A landscape with many valleys, sampled at points; each row gives a point and its height.
From any point a ball rolls to the lowest of the 6 points nearest to it. It stops when none of these is lower. Distance is the straight distance between rows; heights are no part of it.
Q_294 (h 590): [ 17 -17  15  22 -10   1   7   7 -12  -8   5  -9 -21   1   0  -8  -9   0
  15  18   3]
Q_140 (h 403): [ 18   7  13  14 -17 -11   8   5 -12   1   5  -1  -8   8  -1 -15  -7  -9
   1  22   2]
Q_548 (h 164): [  4  -9   0  -2   8  26  -4  12  -2   0 -12 -10   1   4   6   9  -8   0
   8 -13 -10]
Q_193 (h 547): [  1  -5   1  -1  -2  13   2   7 -13   2   4   7   0  16   8  -1  -9  -5
  13  10 -11]
Q_239 (h 226): [  7  -2  -4  -4   0   3   4   8  -4   3 -10  -9   7   4   1   3   0   1
  -7 -12   2]
Q_985 (h 275): [-13  17  -9 -10  -2  -2 -11 -16   0   2   9  21  12  -9   0  12   9 -18
  -8   4   0]
Q_545 (h 230): [-20  14 -13 -12   7 -24  -4 -18   9  -1   9  14  15 -17 -12  -5  16  -2
 -10   1   7]
Q_446 (h 324): [ 10  -7  -1   3   0  13   0   4  -8  -1   0 -10  -4   6   0   6  -1   1
  12  -3  -4]
Q_543 (h 464): [ 16 -23   9  11   2  24   4  21 -10  -5 -22 -19  -6  -2  10  -6 -19   3
  11  -1  -7]
Q_405 (h 348): [  2  10   7  -5 -15 -13 -10 -10  -5   4  -5   2 -10  -4   0  -2   6  -6
  -6   9   2]
Q_205 (h 704): [ 10 -16  14  11  -6   9  -2   7 -10  -6  -5  -6 -25   6   9  -1 -15   0
  17  17  -6]
Q_350 (h 301): [ -9  -1 -11  -2  12 -13  10  -3  13   0   6   1  11  -2  -5  -3   9  15
  -8 -14   9]
Q_650 (h 518): [ 13 -13   8  12  -5  10  10  17 -12  -5   1  -6  -7  11   6 -12 -17   1
  16  13  -7]
Q_306 (h 248): [ -1   6  -7 -11   3 -20   5  -2   4   2  -5  -7  10  -7 -13 -10  11   3
 -13 -10   8]
Q_251 (h 487): [ -2  17   6  -1 -18 -12  -2 -13 -13   8   7   6   5  -5  -3  -5  12 -22
  -2  21   2]
Q_732 (h 698): [  5 -17   3  13   1  15  13  14 -11  -4   9  -4   1  13   3  -5  -8   3
  22   8  -7]
Q_286 (h 231): [-14   6  -4 -11   3  -5  -7  -7   8  -1  -1  15   3   1   2   5  -1   2
 -14  -5   1]
Q_967 (h 132): [-12  14  -6 -14   2  -6 -19 -21  12   0   1  17  -2 -17   4   9   6   2
  -7  -3   1]
Q_339 (h 375): [-10   4   2  -2  -4 -22   1 -12   6   1   2  10  -3  -2   1  -7   6   8
 -12   4   5]
Q_928 (h 374): [ -2  -2 -11  -2  16  16  -1   3  15   1  -5 -12   8  -9  -2  15   2  11
   1 -26   2]
Q_955 (h 346): [ -9  -5  -1   0  19  31  -9   9   6  -1  -1   0   8   8   6  13  -6  -1
   5 -13 -16]
Q_792 (h 444): [-14  -4   1   3  15  16 -15  -8  19  -5   6   4  -3   0   5  16   0   9
   4 -11  -5]
Q_884 (h 733): [ -3  -3  10   8 -12   2  -8 -14  -3   3   5   9 -15  -1  13   5   3   1
   6  17  -2]
Q_919 (h 505): [  8  -5  17  12 -12 -12   4   1   1  -3  -3   1 -17  10   8 -10 -11   6
  -9  12   3]
Q_771 (h 353): [ -5  -2 -12  -6  17  -3   3  -1  16   0  -1  -7   7  -9  -5   4   7  16
  -3 -22   7]
Q_709 (h 268): [ 10  11   8  -2 -15 -17   2   3  -8   3  -7  -6  -1   3  -8 -12   1 -12
 -12   9   3]
Q_84 (h 448): [-13 -11  -2  11  16  21  -1  -1  15  -4  12  -1   7   9   3  13   4   6
   8 -11  -6]
Q_861 (h 614): [ 24 -23   9  18  -5   9   9  18  -9  -8 -11 -21 -14  -5   2  -6 -14   3
  12   1   5]
Q_288 (h 290): [ -7   9   0  -6   2 -35   9  -8   7   0   3  -1   5 -10 -13 -25  12  10
 -14   2   8]
Q_790 (h 461): [  7  -5  13   7 -10   3   1   4 -10   1   2   6 -14  13  11  -5 -12  -4
   8  20  -5]
Q_523 (h 333): [ -8  17  -6 -13  -6 -10 -14 -19   2   5   1   9   9 -16  -7   4  17 -15
  -4   4   3]
Q_577 (h 359): [-11   8  -5  -4   3  12  -9  -9   0   3   9  16   4   5   6  15   1  -7
   0   1  -4]
Q_930 (h 390): [ 10 -11   4  12  -5  -4   7   1  -1  -2   3 -13  -7   3  -3  -1   6   9
   5  -2  10]
Q_700 (h 320): [ 23  -4   8  12 -12  -2   8  11 -16  -1   3 -11 -11   3  -5  -9  -8  -4
  11  16   1]
Q_823 (h 334): [ -5   3 -17  -4  17  18   7  11  12   3  -7  -6  22  -5   0  11   0   2
  -9 -26   3]
Q_989 (h 787): [  0 -23  10   7   1  21   2  15 -10 -10  -3  -3 -13   7   7  -6 -18   0
  34  16 -17]
Q_378 (h 710): [  1  14   5  -5 -14 -12   5   3 -17   6   1  10   5  10   0  -9  -5 -24
 -12  23  -7]
Q_499 (h 296): [ -6  12  -6  -9  -1 -15 -11 -22   9   3   5   3   1 -18  -9   1  21   5
   3   0   9]
Q_848 (h 424): [ -2 -11  -2  -2  10  30  -8   9  -8  -5  -1  -3  -6   5   4   9  -8  -2
  28   1 -18]
Q_682 (h 278): [ -2  12 -13 -15   7 -12  -5  -7   6   1  -1  -3   8 -11 -14   1  13   0
  -4 -15   6]
Q_698 (h 362): [ -5   9 -10 -11  20  21  -7   8  12   0  -6   0  13  -4   1  16  -7   1
 -11 -25  -5]
Q_573 (h 219): [  7   2  -3  -2  -4  -1  13  11 -10   5  -3  -5  12   9  -2  -5   0  -7
  -9  -6   2]
Q_357 (h 654): [  0 -28  16  24   5  14   9   9   1  -9   0  -8  -6  10  10  -3  -9   5
  10   2  -7]
Q_725 (h 421): [  1   4  11   0 -11 -24  -1  -6   3   1  -5   2 -13   0   2  -9   1   6
 -11   7   5]
Q_863 (h 661): [ -3 -17   9  12   1  17   0   2  -7  -6   7   3 -13   8  10   1  -7   0
  26  14 -10]
Q_669 (h 185): [ 11   0   2   0  -8 -11  12  14  -4   3 -14  -9   7   3   0 -12  -6   3
 -19  -7   5]
Q_224 (h 433): [  0   4  -2  -2  -7  -1   9   6 -14   4   6  10   8  14   1  -2  -1 -12
  -4   7  -4]
Q_453 (h 384): [ -4 -10  -4   6  12  16   6   7  12   2  -7 -10  13   1   5   4  -2  12
  -5 -20   1]
Q_252 (h 386): [ -9  -9   0   0  11  -4   4  -3  16  -4  -2  -3   1  -2   2  -1   1  20
  -6 -14   4]
Q_33 (h 372): [ -6   0  -6   1   5   5  -6 -10   7   1  11   4   1   1  -2  14   9   4
   6  -4   3]
Q_620 (h 282): [ -8  14  -8 -26   7 -19 -14 -10   7  -1 -13   4  -3 -17  -6  -3   3   4
 -14 -11  -1]
Q_212 (h 416): [ 11  -2   1   2  -7   7  20  23 -19   0   3   3  10  17   4 -17 -20  -4
   9  14  -9]
Q_809 (h 468): [-1 -9 -3 10  5 20  1  0 -8 -3 15  0 -1  7  3  7  2 -1 25  4 -5]
Q_296 (h 522): [  3  -3   5   9 -10   4   2  -2 -14   1  12   4  -6   9   5  -3  -1  -5
  16  19  -5]
Q_92 (h 329): [  5  14 -15 -12   5   3 -11  -4   1   3  -1  -6   6  -9 -14  13  12  -7
   3 -15   5]
Q_838 (h 295): [  2  -3 -14   2   9  20  15  15  -6   5   2  -5  23  11   2   6  -1  -4
   2 -12  -1]
Q_949 (h 545): [ -7   4   8  -4  -7 -15   1  -3   1   0  -4  10  -7   9   7  -4  -5   1
 -19   6  -1]
Q_691 (h 623): [ 12  -3   6  -5  -8   3  -4  10 -12   2 -13  -5 -11   8   7  -2 -10  -4
   1   4  -6]
Q_259 (h 462): [  2 -18   7  10   5  14  -6  -1   2  -6  -4 -10 -14   0   3  11  -2   5
  12  -3  -4]
Q_39 (h 420): [ -5   6 -13   5   9  16  -9 -14   8  -1  21   3   2  -6  -4  22  13  -3
  17  -6   6]
Q_444 (h 463): [ 12   3  14   5 -18 -21  -4  -8   1   1  -6  -6 -23  -8   0 -10   1   3
  -3  16   7]
Q_842 (h 501): [ -1 -16  -3  14   8   5  16   5  15   0  -2 -14   8   0   0   0   5  18
   0 -18  10]
Q_213 (h 400): [-13  11  -2  -4  -6 -17   1 -14   1   3   9  15   8  -3  -3  -2  11  -8
 -15   8   5]
Q_635 (h 466): [ 2 -6  4 12 -4 -2 13  2 -2  0 11  2  2 15  3 -3  0  3 -3  2  4]
Q_471 (h 607): [ 15   7  18  18 -24  -9   2  -6  -9   4   5   7 -20  -2  14 -11 -10 -11
   7  38  -3]
Q_19 (h 289): [ -7   1  -3 -11   6   4  -3   5   3  -1  -9   6   6   7   4   6  -5   0
 -16 -13  -3]
Q_786 (h 281): [ -7  10  -2 -10  -3 -21  -5 -15   6   3   1   6  -1 -12  -5  -5  14   5
  -7   1   6]
Q_413 (h 267): [-14   9 -19 -21  27 -26   2  -6  11  -3   5   9  10 -19  -9 -15  10   9
 -10  -9   3]
Q_729 (h 785): [ 12 -13   6   8  -8  12  11  14 -17 -11   8  -1 -13   2  -2 -12 -17  -1
  39  26  -6]
Q_728 (h 181): [-16  13 -10 -11   5  -9 -10 -17   9   1   6  18   6  -8  -3   6   9  -1
  -9  -4   5]
Q_506 (h 422): [  0   1 -10   0   5   1  -6 -11   9  -1   7  -9  -2 -10 -11  11  16   9
  10 -11  11]
Q_131 (h 606): [ -2  10  11   8 -16 -20   6 -10   0   4   6  10  -7   3   4 -11   2  -1
 -13  20   2]
Q_241 (h 639): [  7  -8   7  -5  -6  14  -1  13 -15  -2  -5   4 -13  11   9  -7 -18  -4
  20  18 -14]
Q_77 (h 526): [ -7  -7   1   5  19  23 -15   0  18  -5  -4 -11  -7 -10  -1  20   1  10
   9 -21  -5]
Q_665 (h 171): [ 14   3   6   3 -13   0   8  13 -19   2   4   5  -4  13   2 -15 -13  -9
  10  22  -6]
Q_383 (h 306): [  2   0   1  -9   0   0  -9  -1   3   1 -13  -5  -8  -2   1   6   0   7
  -6 -12   2]
Q_783 (h 358): [  3   5   3   0  -9 -19  -6 -15   4   2  -1  -7 -10 -11  -7  -5  13   6
   1   4   9]
Q_658 (h 274): [-12  12 -13 -23  11 -26   1  -5   3  -1  -4  -2  17 -16 -24 -12  12 -10
 -16  -7   5]
Q_192 (h 398): [-10  11 -15  -7  22  24  -6   7  10  -1   8   9  19   4  -1  21  -6  -9
  -6 -18  -5]
Q_434 (h 221): [ 20  -1   4   4 -11 -10   7  10 -10   3  -7 -16   0   0 -10 -10   0  -2
   1   0   5]
Q_540 (h 210): [ -6 -11   6   9   1   9   1   2   2  -1   2   3  -4  16  11   3  -6   4
   1   1  -8]
Q_865 (h 312): [ -6   5  -7 -13  10   3  -5   0   9   0  -7   0   3  -4  -2   8   0   6
  -9 -19   1]
Q_757 (h 313): [ 13   2  14  -1 -13 -19   0   7   1   0 -15  -7 -13   2   3 -13 -10   4
 -18   3   4]
Q_230 (h 385): [  0  15  -1  -7 -12 -13  -7 -11  -8   6   1   0   4  -6 -11  -2  15 -17
  -4   7   3]
Q_559 (h 260): [-16  16 -15 -17   8 -18  -4 -11   2  -1   5   9  20 -14 -19   2  13 -16
 -16  -6   5]
Q_703 (h 347): [ -9  13  -7 -10  -5 -16   1  -6 -10   4   1   7  15  -2 -13   0   9 -24
 -16   6   1]
Q_754 (h 254): [ 20  -8  13  14 -10  -9  13  13  -1  -1  -8 -11  -5   3   1 -13 -11   9
 -11   0   4]
Q_572 (h 283): [-14   6 -16  -4  17  -4   1  -9  16  -2  15  11  12  -4  -6   7  11   8
  -5 -13   9]
Q_325 (h 251): [ 28  -4   3  12 -10   3  19  23 -15   3  -8 -17   8   3  -1 -16 -11   0
  -3   1   4]
Q_245 (h 297): [ 3  7 -4 -7 -2  2 -9 -6 -4  3 -2  1  0  2 -3  8  7 -4  1 -4  1]
Q_298 (h 575): [  6 -16  11  11  -4  -3   1  -1   3  -5  -6 -11 -18  -1   3   1  -2  11
   3  -2   5]
Q_266 (h 220): [  0   6   0 -13  -4 -21   1   1   2   2 -13  -3   1  -3  -6  -9   1   2
 -19  -5   3]
Q_785 (h 355): [ -2   1 -11  -2  12  17   0   2   1   2   9   1  14   6  -3  15   5  -3
   6 -14  -2]
Q_610 (h 229): [-16  14 -15  -6   6  -1  -7 -15   9   0  17  19  14  -7  -4  14  10  -9
  -8  -3   5]
Q_912 (h 246): [ 12   3  13   7 -12 -15  11  11  -3   0  -7  -1  -2  11   0 -16 -11  -1
 -18   7   1]
Q_562 (h 450): [-11   5  -6   7  18  29 -18 -11  13  -5  21   6  -1  -5   1  26   5  -2
  19  -6  -2]
Q_292 (h 365): [  5  -1 -15  -1   9   8  10   8   7   5  -7 -15  15  -7  -5   7   7   8
  -1 -24  10]
Q_802 (h 332): [ 10 -17   3  13   1  21  16  23  -8   1 -12 -12  12   8  10  -8 -14   4
   3  -5  -6]
Q_398 (h 546): [  0   8  -1  -9 -10  10 -15 -10 -12   7  -1  14  -6  -4   9   9   2 -14
  10  15  -6]
Q_420 (h 662): [ -3   6  12   1 -11  -8   1   1  -8   2   1  16 -10  15  14  -5 -10  -9
 -10  21  -7]
Q_353 (h 668): [ -3 -27  14  19   4   8   9  10   9  -6 -11 -15  -4   3  11  -5  -9  17
  -4 -11   0]
Q_688 (h 483): [ -8 -20   5  16  12  18   6   6  15  -3  -1  -8   7   7   7   4   0  12
   0 -15  -3]
Q_619 (h 314): [ -8   4 -19  -4  24   8   5   3  21  -1   7  -3  20  -7  -7  11   6   8
  -5 -25   8]
Q_689 (h 707): [  9  -6   0  -4  -8  12   3  12 -19  -3   1  -1  -8   6   0  -6 -12  -4
  32  19  -9]
Q_157 (h 488): [  3   9  12   8 -20 -17   0 -13  -2   6   6   2 -11  -4   2  -8   8  -4
  -2  19   5]
Q_719 (h 242): [-14  15  -6 -15  -3  -6 -15 -13  -1   3  -1  21   6  -9  -1  10   3 -15
 -16   4  -2]
Q_52 (h 222): [ -4  13  -1 -18  -6 -17 -20 -17   5   4 -10   3  -9 -18  -2   0  10   2
  -6   0   2]
Q_46 (h 213): [ -8   5  -3 -14   4 -12 -12 -11  11   0  -6   5  -8 -10  -1   1   5  14
  -6  -8   1]

Call two points neighbours if one is among the 6 nearest of the other. Go from one point of each pair to the other, from neighbour to neighbour, staying as low as possible. Name the highest point that can't be avoided.
Q_669 and Q_548 => Q_239
Q_669 and Q_665 => Q_700
Q_669 and Q_540 => Q_446

For each start below, name the point where the ball stops.
Q_92 => Q_669
Q_453 => Q_967
Q_39 => Q_669
Q_842 => Q_669
Q_506 => Q_669
